Each row is a point on a tangle of strands that fork and nearly touch. The rows are in no order.
In the rows, zero is written as 100.
Points whose rows are less than 66.1 apart are linked; no others are. Some points are linked to none.
z148: 75 134 97 98 109 128 73 61 98 111 103 112 96 124 60 101 119 61 99 82 65 89 86 84 73 99
z324: 59 98 135 101 119 112 93 141 104 139 98 103 145 98 93 103 109 124 162 127 83 113 104 97 62 82
z104: 121 128 112 90 96 114 104 153 106 103 75 105 103 57 121 77 123 83 125 113 101 99 108 117 112 86
z976: 47 177 108 123 115 135 95 114 126 126 98 64 85 126 42 112 107 66 123 98 59 95 96 140 89 81
z871: 134 78 138 105 99 126 133 109 120 125 118 114 86 116 125 97 64 170 79 102 68 114 97 108 95 91
z433: 66 113 77 118 85 90 79 137 102 120 71 99 158 99 66 127 102 81 158 110 76 108 117 87 91 76
z354: 97 111 105 106 134 109 97 89 75 99 70 132 79 82 107 84 124 83 96 100 101 71 89 82 97 73
z325: 72 142 95 95 56 120 77 124 130 117 118 84 137 129 59 121 100 102 126 98 62 134 130 105 78 105
z49: 109 84 96 95 68 83 106 101 102 82 117 103 64 80 98 111 87 121 60 94 162 88 114 127 137 128
z88: 88 108 75 122 113 56 88 85 72 67 53 120 97 79 89 126 97 79 110 107 94 80 104 74 108 68
z997: 107 125 105 110 93 111 101 76 88 90 107 119 97 123 101 107 84 137 85 96 57 109 108 86 91 91
z33: 103 66 67 135 87 82 115 135 97 112 122 72 150 142 135 112 102 119 127 101 89 157 111 81 71 99
z946: 92 143 91 105 103 120 87 67 82 90 98 120 83 122 90 97 99 111 82 81 65 98 104 86 92 91
z222: 100 114 92 95 85 97 93 53 72 68 93 119 74 106 90 108 82 90 69 71 108 97 108 84 133 119
z589: 64 55 100 98 100 49 79 135 114 107 96 58 123 83 102 100 107 68 154 116 131 82 91 91 79 115
z431: 94 116 98 106 105 79 97 71 69 77 65 121 67 77 98 97 104 71 91 79 109 74 96 86 121 103
z368: 92 147 85 125 144 145 107 79 73 126 81 125 43 99 118 61 120 104 72 99 93 77 98 90 112 90
z171: 114 101 97 79 66 91 102 117 106 88 106 92 80 67 109 100 106 110 74 94 152 100 116 123 119 114
z506: 122 125 110 70 115 162 103 100 96 99 109 110 88 76 111 66 102 124 57 101 113 91 90 133 111 94
z277: 105 96 118 84 76 75 79 62 94 86 111 84 85 82 79 96 105 84 90 68 109 80 90 101 109 151
z707: 120 61 61 139 106 50 166 78 118 81 122 120 101 126 104 109 59 103 101 119 131 120 83 106 133 101
z805: 75 147 65 92 105 157 81 76 58 90 114 104 48 128 96 91 80 113 57 97 102 78 116 112 114 86
z468: 113 49 121 86 101 57 122 71 99 92 129 87 107 125 111 101 87 89 93 82 107 83 83 79 103 121
z284: 146 76 114 74 109 108 118 103 116 97 114 82 105 54 119 77 100 118 59 92 148 97 86 140 124 137
z108: 114 123 104 76 69 95 96 118 105 85 89 92 85 57 105 90 115 89 97 94 129 95 111 115 117 110
z346: 97 117 103 132 126 141 117 57 77 114 102 137 57 124 114 91 77 142 60 95 66 101 98 90 110 100
z89: 101 155 96 87 114 148 69 81 120 90 87 76 96 72 68 72 118 29 96 98 105 81 96 142 100 111
z682: 100 75 99 108 132 71 103 136 86 87 61 127 85 79 128 106 86 97 114 134 121 83 86 89 106 52
z299: 114 88 131 74 111 101 87 59 99 100 109 89 115 74 87 82 121 69 99 80 101 85 74 103 90 135
z99: 64 84 122 81 123 107 64 85 106 107 102 109 130 120 61 121 116 91 122 115 88 99 76 74 54 79
z894: 79 71 98 102 83 24 98 90 100 92 106 71 107 100 92 112 108 84 127 94 115 78 88 88 84 134
z6: 69 129 133 101 134 142 88 92 121 130 102 102 122 103 53 84 137 64 121 117 68 91 86 116 64 90
z828: 135 54 96 93 71 128 112 141 124 114 127 94 91 130 122 110 86 151 67 113 114 126 130 119 100 87
z168: 135 59 90 93 92 84 150 129 130 117 122 106 81 105 128 90 91 122 81 91 144 129 82 127 128 106
z477: 100 154 102 83 117 154 84 85 98 97 98 97 81 90 91 63 123 83 88 91 92 87 92 117 100 94
z942: 74 148 116 103 130 150 86 84 118 122 103 95 105 108 53 81 135 51 112 104 69 90 84 120 75 94
z256: 92 88 51 137 67 35 115 130 97 90 79 65 101 90 122 120 107 96 121 90 124 127 114 97 109 119
z949: 103 65 117 92 122 96 97 42 69 92 110 117 95 130 96 105 93 87 80 77 90 84 81 63 109 112
z323: 127 55 110 98 97 76 145 102 127 99 132 86 78 97 115 89 86 113 71 83 141 96 77 124 142 141
z841: 127 98 131 62 103 122 85 74 115 102 119 87 128 83 89 80 125 76 98 83 95 99 83 111 90 129
z819: 104 70 90 124 130 50 145 95 89 82 73 139 77 96 110 105 68 99 105 117 143 87 71 104 123 74
z412: 64 53 80 111 95 47 105 137 105 111 105 58 123 96 127 92 113 77 145 105 136 102 97 90 76 115
z444: 131 74 115 91 106 70 139 120 109 108 98 88 97 63 129 74 113 99 101 99 140 96 74 124 112 120
z282: 90 101 90 109 116 77 91 75 75 79 93 117 124 116 85 121 99 114 109 109 82 102 93 69 76 73
z937: 54 90 105 100 119 100 60 143 108 110 68 98 142 99 75 122 100 93 152 131 92 102 102 81 82 62
z258: 83 157 103 84 91 129 81 117 124 100 88 87 111 87 55 90 120 39 120 99 84 97 102 128 99 94
z15: 112 76 117 87 121 81 121 82 79 95 104 122 103 109 110 99 101 105 92 92 110 90 74 82 99 92
z813: 111 64 102 107 105 48 141 134 105 110 89 91 87 69 137 79 104 90 116 112 142 85 79 114 109 109
z103: 76 61 94 118 107 18 127 104 95 82 91 88 87 97 112 94 82 97 113 119 139 65 84 98 104 113
z925: 104 75 110 126 151 100 128 75 75 106 93 151 84 123 108 106 77 143 83 113 100 98 68 88 96 71
z439: 115 83 106 58 58 123 68 89 111 84 137 82 102 109 85 107 96 94 68 88 110 89 135 100 100 111
z861: 111 81 121 75 86 79 89 72 101 99 120 97 117 112 86 107 111 79 109 79 90 96 88 81 84 116
z421: 83 64 93 100 122 63 79 160 98 90 71 94 109 72 135 111 81 80 138 138 122 86 97 87 107 68
z944: 92 77 103 98 133 85 77 159 93 90 65 122 94 68 138 110 95 84 126 144 103 81 97 91 110 52
z795: 91 111 90 93 71 75 90 117 106 106 93 94 135 101 86 122 116 84 136 89 93 118 108 83 86 102
z137: 105 101 99 107 70 41 109 103 98 84 87 87 78 81 104 107 103 97 101 84 128 91 100 103 117 129
z779: 117 94 111 65 116 141 80 44 86 94 108 90 96 78 95 71 104 78 62 75 101 88 86 104 124 145
z347: 90 58 122 84 119 52 106 81 92 91 110 84 103 90 104 88 104 86 111 100 129 67 68 92 90 117
z874: 118 84 94 123 127 72 147 86 85 89 73 154 74 102 105 107 73 105 96 102 131 97 69 104 131 77
z290: 87 139 73 118 113 109 85 48 66 83 82 124 81 122 86 103 101 92 82 82 71 95 104 67 100 92
z429: 88 136 94 132 143 146 118 64 75 133 95 130 45 112 122 72 104 129 67 97 81 86 94 90 106 96
z73: 106 131 92 97 158 176 91 56 89 139 108 95 84 104 110 47 128 98 71 96 81 83 84 103 98 120
z328: 132 83 122 103 95 132 106 74 94 89 106 110 87 144 96 100 61 131 62 85 69 97 114 76 116 100
z396: 92 125 118 91 99 108 98 135 104 117 83 109 126 87 95 93 124 91 140 110 81 102 103 100 83 82
z9: 88 131 74 82 108 157 92 70 61 89 97 116 48 109 99 79 90 98 45 90 120 85 107 106 140 99
z666: 69 176 93 117 118 145 80 107 117 117 94 72 76 123 42 101 119 39 109 98 73 84 87 128 93 83
z435: 135 81 135 90 110 121 127 99 102 114 119 121 97 124 120 91 88 144 78 92 75 102 83 96 100 95
z202: 89 91 70 138 83 96 99 148 95 124 114 78 158 127 120 115 108 120 145 92 94 155 120 83 74 99
z848: 113 109 90 99 59 119 96 125 108 96 124 101 100 118 111 118 80 158 77 119 91 125 142 109 89 86
z628: 66 131 68 126 93 92 79 118 97 104 64 103 147 92 69 128 99 96 148 118 56 100 114 88 91 64
z727: 111 90 136 86 94 124 83 73 108 106 120 102 114 138 89 103 98 109 99 86 42 98 101 76 72 102
z177: 103 147 93 108 143 153 94 80 86 117 84 108 63 89 108 55 131 80 86 96 92 74 91 104 104 91
z818: 109 82 126 82 94 79 77 53 97 96 112 79 102 79 78 86 113 72 98 74 102 74 72 102 96 158
z826: 74 74 108 92 86 46 78 96 111 101 96 78 120 86 70 119 115 60 139 98 110 80 84 89 73 124
z772: 135 106 106 60 110 142 90 90 112 87 105 87 122 46 113 73 102 104 59 97 143 86 106 150 107 126
z211: 84 165 76 95 91 115 78 99 98 80 74 101 77 91 79 98 113 65 104 84 82 83 108 102 105 79
z425: 31 170 104 129 111 122 100 104 125 132 95 73 100 118 49 122 96 81 135 100 44 101 106 130 81 75
z767: 97 126 56 112 50 108 85 141 101 91 109 87 123 109 104 127 98 141 101 111 100 148 148 103 91 90
z438: 115 90 123 91 102 93 93 126 122 117 88 73 142 55 101 80 135 58 146 110 118 104 101 128 91 129
z45: 111 86 114 97 133 165 104 55 74 122 105 119 70 133 110 78 93 115 52 86 66 92 94 73 129 121
z16: 75 116 69 116 105 80 76 107 87 88 59 109 133 89 75 129 103 95 134 118 71 93 106 79 86 61
z223: 78 101 83 128 87 98 93 156 99 135 93 88 163 110 99 113 113 101 161 92 98 135 123 85 80 95
z757: 75 47 116 95 120 36 122 70 97 83 123 86 96 113 105 85 83 99 97 104 134 56 68 91 101 128
z322: 69 170 73 102 105 146 80 83 77 89 115 91 50 119 96 96 86 124 74 96 89 82 114 121 96 74
z850: 126 125 105 59 119 164 85 91 107 89 107 93 119 63 108 62 105 105 63 99 126 86 103 149 103 107
z260: 99 101 96 95 81 67 101 126 99 103 83 95 119 86 107 110 116 84 136 92 108 107 104 86 90 99
z705: 98 69 125 103 139 77 93 68 73 90 77 99 77 57 102 77 114 74 97 98 124 51 70 100 113 121
z686: 105 109 117 114 97 102 107 81 93 100 111 112 112 123 107 112 83 146 101 107 49 112 105 86 71 88
z598: 91 64 93 123 116 28 143 104 96 84 80 114 77 89 117 96 71 94 110 120 145 73 77 105 119 92
z5: 100 153 96 69 105 150 77 97 99 84 102 90 85 82 86 69 113 81 83 98 112 84 105 132 103 89
z40: 125 125 87 122 85 106 122 97 93 86 98 138 80 111 99 112 61 157 73 113 94 128 107 112 115 83
z624: 77 83 119 85 125 93 65 111 106 96 76 103 114 73 81 109 120 56 133 122 104 77 86 89 83 78
z157: 83 157 83 79 67 121 74 106 109 84 113 94 99 115 76 110 97 107 98 95 82 103 126 109 88 87
z694: 102 56 78 107 86 58 145 126 112 114 116 77 105 116 143 94 107 100 105 93 131 132 90 104 97 116
z756: 133 84 103 100 87 89 125 86 99 84 112 120 86 121 106 110 69 119 70 84 115 112 97 94 132 105
z188: 110 114 109 69 69 124 70 78 105 84 123 99 98 122 82 105 92 95 77 79 81 98 117 89 96 106
z269: 80 66 81 128 92 38 92 158 98 104 81 70 102 67 134 104 106 70 149 115 119 81 109 102 106 115
z844: 113 97 92 103 81 50 121 117 94 92 83 102 95 87 116 108 102 97 111 94 123 106 97 93 108 103
z492: 43 148 110 115 113 124 93 104 119 124 93 100 114 113 51 110 116 76 133 108 51 90 99 110 71 75
z464: 112 79 82 93 55 97 86 125 119 103 124 67 124 133 115 125 116 109 109 87 99 151 131 91 87 114
z394: 108 68 117 84 110 117 99 38 69 92 106 107 83 120 98 97 86 80 67 67 90 87 87 70 139 139
z988: 120 110 73 110 73 65 111 106 94 85 98 100 121 113 106 124 95 117 105 99 100 135 113 83 98 97
z524: 122 76 112 93 89 88 119 121 105 118 121 95 131 135 125 103 103 128 116 101 86 125 96 84 75 97
z595: 79 55 83 114 109 42 104 156 102 97 82 78 101 77 139 96 85 80 138 129 137 81 96 92 99 91
z956: 109 59 109 116 146 87 136 82 87 99 110 142 100 136 110 105 64 144 88 121 102 101 66 90 93 68
z641: 74 183 77 114 104 131 86 95 92 86 91 95 62 108 95 96 92 118 91 93 72 90 114 114 92 71
z336: 131 74 72 135 93 63 149 77 117 74 116 121 87 125 101 120 55 113 90 101 133 124 90 108 148 106
z138: 102 117 96 88 143 184 89 54 85 135 119 90 72 121 110 56 111 106 55 94 69 87 93 94 110 126
z219: 81 66 128 77 137 84 65 99 107 90 81 86 105 73 91 99 116 67 124 123 127 75 73 87 81 86
z644: 63 164 82 84 58 124 73 125 125 101 111 81 118 121 51 118 97 93 119 100 78 114 127 120 88 88
z248: 102 97 109 95 69 52 92 78 93 81 103 84 81 88 90 103 102 96 92 74 122 84 97 99 116 144
z961: 76 102 123 111 113 99 100 86 95 112 110 111 127 113 106 118 91 144 126 118 53 109 99 87 55 82
z965: 62 137 106 104 74 115 93 128 123 131 107 93 145 118 61 115 104 103 145 103 56 128 121 105 76 100
z462: 64 84 118 87 122 98 62 133 109 105 72 101 130 83 78 115 114 68 146 127 99 90 95 87 83 69
z529: 133 78 91 108 86 106 122 85 107 80 113 132 73 121 96 121 52 122 63 90 135 111 102 111 155 106
z971: 138 75 113 86 78 122 117 140 123 121 130 91 106 121 131 97 102 147 83 105 103 134 108 112 96 98
z25: 64 108 128 100 114 114 91 147 106 134 88 106 143 94 80 96 118 94 161 124 77 103 108 103 75 81
z308: 77 61 91 117 91 18 123 100 102 91 108 72 97 107 113 92 103 98 117 105 128 77 86 99 93 132
z749: 117 28 105 79 68 103 93 114 131 95 142 39 93 106 121 107 120 107 64 92 131 107 125 124 104 135
z289: 125 106 88 145 91 84 132 100 85 97 109 111 112 104 106 116 66 163 104 135 65 142 99 95 91 84
z760: 97 79 101 112 138 71 101 110 78 80 57 133 71 75 120 107 96 83 103 122 117 72 89 86 111 59
z113: 129 112 112 85 87 108 103 150 116 107 81 87 116 51 125 77 128 85 122 109 123 111 110 126 110 106
z909: 80 98 91 114 152 108 54 106 94 93 67 129 67 75 109 106 124 58 102 126 90 55 107 78 107 56
z659: 76 59 115 99 106 55 67 132 116 103 88 63 115 63 88 102 112 54 154 127 120 68 88 107 84 121
z839: 88 123 91 95 77 86 85 97 104 100 98 106 136 114 72 122 110 93 129 93 68 114 105 82 76 95
z906: 85 73 67 113 104 59 107 130 87 101 97 85 148 114 114 115 91 111 139 122 119 122 97 71 73 79
z407: 80 65 74 105 95 46 111 126 97 106 101 76 131 106 124 111 106 88 137 101 127 116 98 80 77 101
z911: 65 99 140 100 116 111 101 110 102 130 114 106 135 107 108 111 101 140 143 119 64 110 100 93 50 84
z603: 121 76 121 104 120 146 109 55 78 101 101 120 79 146 104 93 71 118 60 83 65 95 100 69 127 110
z555: 83 75 89 109 92 85 100 152 100 130 106 76 153 109 115 104 123 84 158 89 118 134 106 85 75 104
z719: 139 76 100 78 82 101 128 133 119 109 116 101 91 90 124 94 105 127 74 95 142 126 95 122 119 105
z521: 107 128 100 75 69 110 83 92 104 87 113 104 104 116 88 108 99 109 89 85 83 109 117 92 91 97
z307: 93 67 122 96 151 90 82 76 78 91 73 109 78 64 105 86 118 70 96 110 126 58 74 86 103 92
z352: 125 103 93 94 67 86 95 98 102 84 114 95 116 129 102 121 91 121 92 92 83 126 121 82 96 100
z340: 83 78 124 100 101 86 75 136 124 119 83 76 142 57 67 106 118 25 153 126 102 92 102 120 94 123
z608: 122 97 61 122 64 51 123 107 99 75 100 93 99 108 109 127 90 115 92 99 125 140 114 96 119 107
z250: 60 94 128 94 133 119 68 73 103 117 109 113 119 126 69 115 118 105 113 110 68 93 82 77 46 81
z817: 105 136 100 81 80 103 88 98 95 79 82 102 75 65 96 87 109 79 88 85 118 84 107 107 117 102
z954: 123 112 123 59 95 137 79 78 109 97 123 91 113 91 89 80 114 88 81 84 92 98 92 107 96 117
z453: 85 103 130 121 125 142 97 42 95 122 121 101 76 126 117 96 83 130 84 91 33 92 110 78 72 99
z424: 103 106 113 93 122 103 106 76 73 97 85 129 92 97 102 90 117 96 91 89 97 87 81 82 96 88
z893: 111 97 104 123 130 107 130 71 71 100 84 157 77 117 104 103 84 129 76 97 96 101 78 89 115 84
z508: 106 82 99 88 71 101 101 86 88 78 120 113 67 90 93 113 73 113 51 91 151 83 118 117 143 123
z684: 135 86 134 71 124 159 97 76 95 110 121 101 102 109 104 71 100 116 62 80 70 90 85 94 108 118
z833: 141 71 141 82 113 154 114 93 106 110 117 104 89 121 108 80 76 137 57 84 71 94 92 91 115 106
z467: 131 44 109 85 87 95 123 109 127 97 140 76 80 99 114 100 89 118 53 88 146 101 100 124 137 132
z133: 109 50 100 76 51 100 73 108 121 91 143 51 96 104 105 118 123 97 74 91 125 109 141 116 93 132
z532: 101 79 119 80 108 88 87 54 84 94 110 111 109 112 86 104 109 77 98 76 87 88 80 73 85 109
z199: 101 78 89 69 42 106 61 100 116 86 141 71 104 111 85 126 110 90 77 94 117 100 153 105 89 115
z642: 116 134 70 121 73 86 113 120 89 86 88 109 115 100 104 116 88 144 104 113 88 136 117 96 98 85
z869: 117 136 98 99 84 108 106 162 102 101 66 117 90 64 126 88 109 97 119 113 99 101 115 113 113 75
z235: 71 142 128 110 90 123 114 99 115 120 114 97 103 92 123 109 83 145 121 108 51 123 117 112 70 87
z35: 128 10 103 88 83 111 120 119 138 97 141 53 82 114 116 107 96 113 51 94 139 99 123 125 123 122
z24: 108 99 65 103 50 113 84 132 104 89 124 87 112 124 107 131 97 141 83 115 103 138 155 105 88 90
z714: 119 113 123 94 147 156 117 80 85 122 98 123 88 82 116 55 122 122 68 96 89 87 73 106 100 99
z101: 91 155 105 96 117 146 78 93 124 104 89 84 105 88 54 79 128 28 107 101 87 91 90 132 91 101
z327: 83 100 105 92 65 56 79 88 114 102 94 81 115 86 63 122 116 57 128 82 98 91 92 92 83 132
z546: 87 112 113 124 131 138 102 47 80 121 112 120 68 129 114 88 92 131 73 92 51 91 103 77 88 101
z80: 108 56 99 102 133 69 143 102 95 99 111 129 109 130 117 101 69 130 96 125 119 105 67 92 93 69
z366: 101 129 88 116 152 136 77 82 88 113 76 113 69 75 101 65 140 46 96 107 87 58 97 95 102 84
z414: 114 79 108 80 72 66 98 94 113 100 124 77 117 112 103 112 113 88 110 80 102 112 102 87 91 124
z620: 110 62 88 115 101 45 161 123 119 110 101 104 77 91 127 82 91 101 104 102 146 101 74 121 122 112
z37: 92 105 138 101 113 136 91 62 103 120 124 105 97 126 103 96 99 123 96 92 40 92 99 86 65 97
z55: 101 82 47 133 64 49 124 118 101 79 95 72 94 105 122 122 97 111 96 94 133 151 115 109 117 118
z469: 95 152 103 67 75 127 78 117 121 96 104 89 110 86 71 89 120 74 110 96 101 101 111 123 96 99
z265: 80 108 68 123 118 72 74 105 82 73 49 118 110 81 92 129 99 86 120 123 79 79 107 74 102 51
z798: 115 109 100 96 83 81 110 78 86 77 93 119 85 101 101 109 86 105 76 79 115 105 98 89 123 105
z876: 63 118 90 120 79 101 88 144 107 135 89 94 162 111 71 116 107 96 158 97 79 130 123 92 83 94
z847: 102 95 123 99 103 97 78 131 127 113 78 83 138 48 83 90 123 27 147 124 96 93 109 136 102 123
z638: 118 94 110 139 100 92 137 94 95 113 112 114 103 105 123 115 59 168 105 128 59 135 98 102 77 84
z863: 117 50 71 117 96 65 166 111 143 108 123 109 77 123 123 94 78 112 93 92 139 133 87 128 135 111
z176: 66 82 116 83 103 91 70 91 111 110 107 101 146 126 54 132 110 80 130 112 85 106 82 75 57 89
z989: 105 65 104 97 120 61 137 96 88 94 103 120 105 113 114 103 83 109 100 109 126 96 71 88 98 80
z605: 93 84 72 128 76 37 105 143 96 99 71 75 103 75 126 112 106 81 140 98 119 101 114 95 106 112
z415: 116 50 107 91 79 53 122 88 116 96 132 66 103 126 120 104 99 93 93 79 109 104 98 89 103 134
z337: 78 96 99 95 82 87 78 91 110 110 108 101 153 130 56 136 108 84 133 100 64 116 97 75 63 96
z27: 104 82 97 94 86 82 110 133 102 121 116 89 141 124 120 109 116 107 136 97 102 131 100 82 72 100
z616: 119 86 127 126 95 107 138 100 114 125 117 109 97 107 134 112 55 173 101 117 58 133 103 107 77 88
z514: 127 123 91 108 85 93 122 159 100 102 62 127 83 70 130 94 98 110 110 113 113 113 105 110 117 75
z542: 138 107 86 136 78 100 120 103 101 89 113 115 92 115 99 117 59 166 81 126 81 143 118 108 108 87
z341: 66 57 121 95 112 76 56 143 125 113 86 66 130 65 73 112 105 38 153 134 117 85 92 103 91 111
z65: 83 63 121 84 122 55 82 96 98 89 90 82 103 74 97 97 110 73 125 112 128 66 74 92 84 103
z916: 104 118 122 100 154 165 99 64 90 132 109 108 94 93 112 54 132 111 81 97 75 82 79 105 85 108
z612: 98 128 87 99 114 136 105 65 66 93 82 133 54 108 104 82 97 96 54 83 110 93 94 89 139 107
z982: 134 109 111 70 99 146 113 118 103 102 113 119 88 79 109 78 95 137 57 104 125 101 94 130 117 93
z674: 113 139 67 107 66 94 106 128 95 81 82 116 92 91 105 114 86 137 88 110 111 126 120 108 109 78
z958: 128 77 65 130 76 59 137 94 113 73 115 98 97 127 108 123 73 116 83 106 126 144 107 104 133 108
z886: 106 149 83 123 95 112 116 93 83 81 82 136 71 104 101 103 77 142 75 105 87 112 104 108 110 75
z759: 116 113 115 68 118 157 82 61 92 103 114 100 99 99 95 67 114 91 69 77 83 93 85 101 103 117
z565: 140 75 116 85 103 84 123 107 121 103 112 67 107 60 124 72 113 109 81 91 142 97 79 137 117 144
z410: 85 129 105 83 64 92 78 94 121 97 93 89 113 82 54 114 121 43 118 83 92 98 98 101 89 119
z499: 97 155 67 106 81 92 92 85 81 63 71 118 80 94 87 109 92 97 84 86 97 97 118 90 119 85
z523: 101 50 69 134 97 49 171 89 140 96 126 111 81 127 118 97 68 105 98 101 138 111 82 120 135 123
z374: 88 96 98 113 138 86 83 94 75 83 55 132 68 70 111 104 113 66 98 110 103 62 97 77 110 67
z849: 121 122 75 102 67 89 116 144 101 94 78 119 82 82 115 107 92 127 89 107 135 125 119 114 118 83
z577: 89 41 113 93 112 43 112 55 93 81 129 88 108 130 101 108 73 88 92 94 113 72 79 73 97 118
z313: 70 160 76 118 116 116 76 97 103 100 71 106 81 102 72 103 122 52 117 93 62 72 103 96 95 67
z387: 114 75 94 91 80 127 108 81 87 79 119 133 69 108 91 121 53 114 48 94 139 86 121 113 153 108
z832: 95 139 99 70 64 103 78 107 116 92 100 91 104 84 76 101 117 72 109 87 104 106 112 106 98 109
z386: 132 96 120 86 99 103 107 137 119 113 89 77 134 57 123 73 134 81 131 106 127 114 101 130 98 120
z388: 79 148 81 126 65 112 98 133 108 114 105 84 134 99 103 118 85 150 133 109 65 142 138 106 85 94
z321: 102 99 115 107 120 89 100 65 70 86 70 114 62 62 103 80 109 69 86 84 117 63 84 95 129 122
z355: 77 149 105 109 71 123 106 122 113 112 115 89 110 97 117 111 79 154 119 112 66 129 132 117 77 90
z615: 86 172 77 129 104 113 103 89 84 85 80 114 71 100 101 102 90 133 88 101 66 101 113 105 94 71
z32: 109 94 106 81 138 182 92 57 79 123 111 101 73 124 106 65 102 107 50 87 66 89 96 82 128 129
z63: 134 74 118 90 86 104 128 136 114 126 127 94 118 125 137 93 106 137 103 100 94 130 96 98 88 101
z465: 103 156 85 76 118 157 64 87 106 84 92 75 85 72 81 67 114 49 87 99 118 77 103 149 105 99
z504: 113 72 115 68 114 135 85 41 78 97 110 91 85 103 95 82 95 78 59 69 92 86 88 83 135 151
z986: 133 80 128 90 89 110 97 77 101 93 116 102 110 144 100 103 82 118 85 83 61 102 109 71 91 99
z306: 128 77 98 88 64 128 99 126 110 102 131 106 90 122 109 114 82 147 61 114 109 107 143 113 97 85
z400: 134 86 110 68 106 125 97 92 107 90 115 86 109 47 108 80 96 114 51 94 148 86 99 144 122 136
z161: 118 70 74 118 67 90 102 126 110 103 121 68 132 148 126 120 104 120 110 95 83 160 125 84 81 107
z722: 90 107 93 115 157 119 61 93 95 102 74 122 67 67 106 87 135 39 102 121 91 51 102 85 106 74
z507: 47 129 131 105 116 127 90 108 118 133 99 103 127 109 51 103 120 82 137 119 57 98 96 112 63 85
z261: 93 159 78 90 84 109 81 104 90 70 71 108 66 79 92 95 102 78 90 86 104 84 116 104 118 78
z572: 109 110 99 112 123 126 125 69 71 103 84 151 66 109 105 89 90 116 65 85 105 98 81 92 135 95
z773: 94 116 84 107 103 106 90 39 61 77 86 126 77 121 89 103 92 86 70 74 90 98 103 70 125 114
z665: 95 127 72 118 99 68 96 78 74 66 57 121 89 83 90 117 99 78 98 89 91 85 109 80 114 84
z72: 139 79 101 73 83 124 119 134 115 111 126 113 88 85 116 93 97 139 58 104 143 114 104 132 119 95
z485: 96 133 57 131 58 101 92 144 98 105 97 82 139 105 104 121 100 141 124 106 85 154 135 93 92 96

Follow the links from the first point to the second, and from the first to the third. Name the last point that the two ways share.
z507, z424, z37 -> z177
z555, z707, z508 -> z876
z722, z976, z138 -> z177
z439, z431, z847 -> z521
z638, z841, z468 -> z759
z24, z521, z265 -> z876
z707, z133, z354 -> z608
z431, z33, z524 -> z223
z104, z958, z157 -> z988
z223, z168, z595 -> z608

A fork is a point with three links, a tip a point with one. Leave the first point through the second and follow the links. Name the first fork or tip that comes.
z308, z894 -> z101
z306, z828 -> z223
z665, z88 -> z876
z438, z386 -> z988
z346, z546 -> z714
z73, z138 -> z177
z468, z415 -> z759
z847, z340 -> z906

Name the points in between on the shortest way along the links from the first point to the second, in order.
z759, z641 -> z684 z833 z435 z871 z616 z638 z289 z542 z40 z886 z615
z258, z976 -> z101 z942 z6 z507 z492 z425
z33, z644 -> z202 z223 z876 z965 z325
z642, z438 -> z674 z849 z514 z869 z104 z113 z386
z424, z507 -> z354 z374 z909 z722 z366 z177 z477 z5 z465 z89 z101 z942 z6
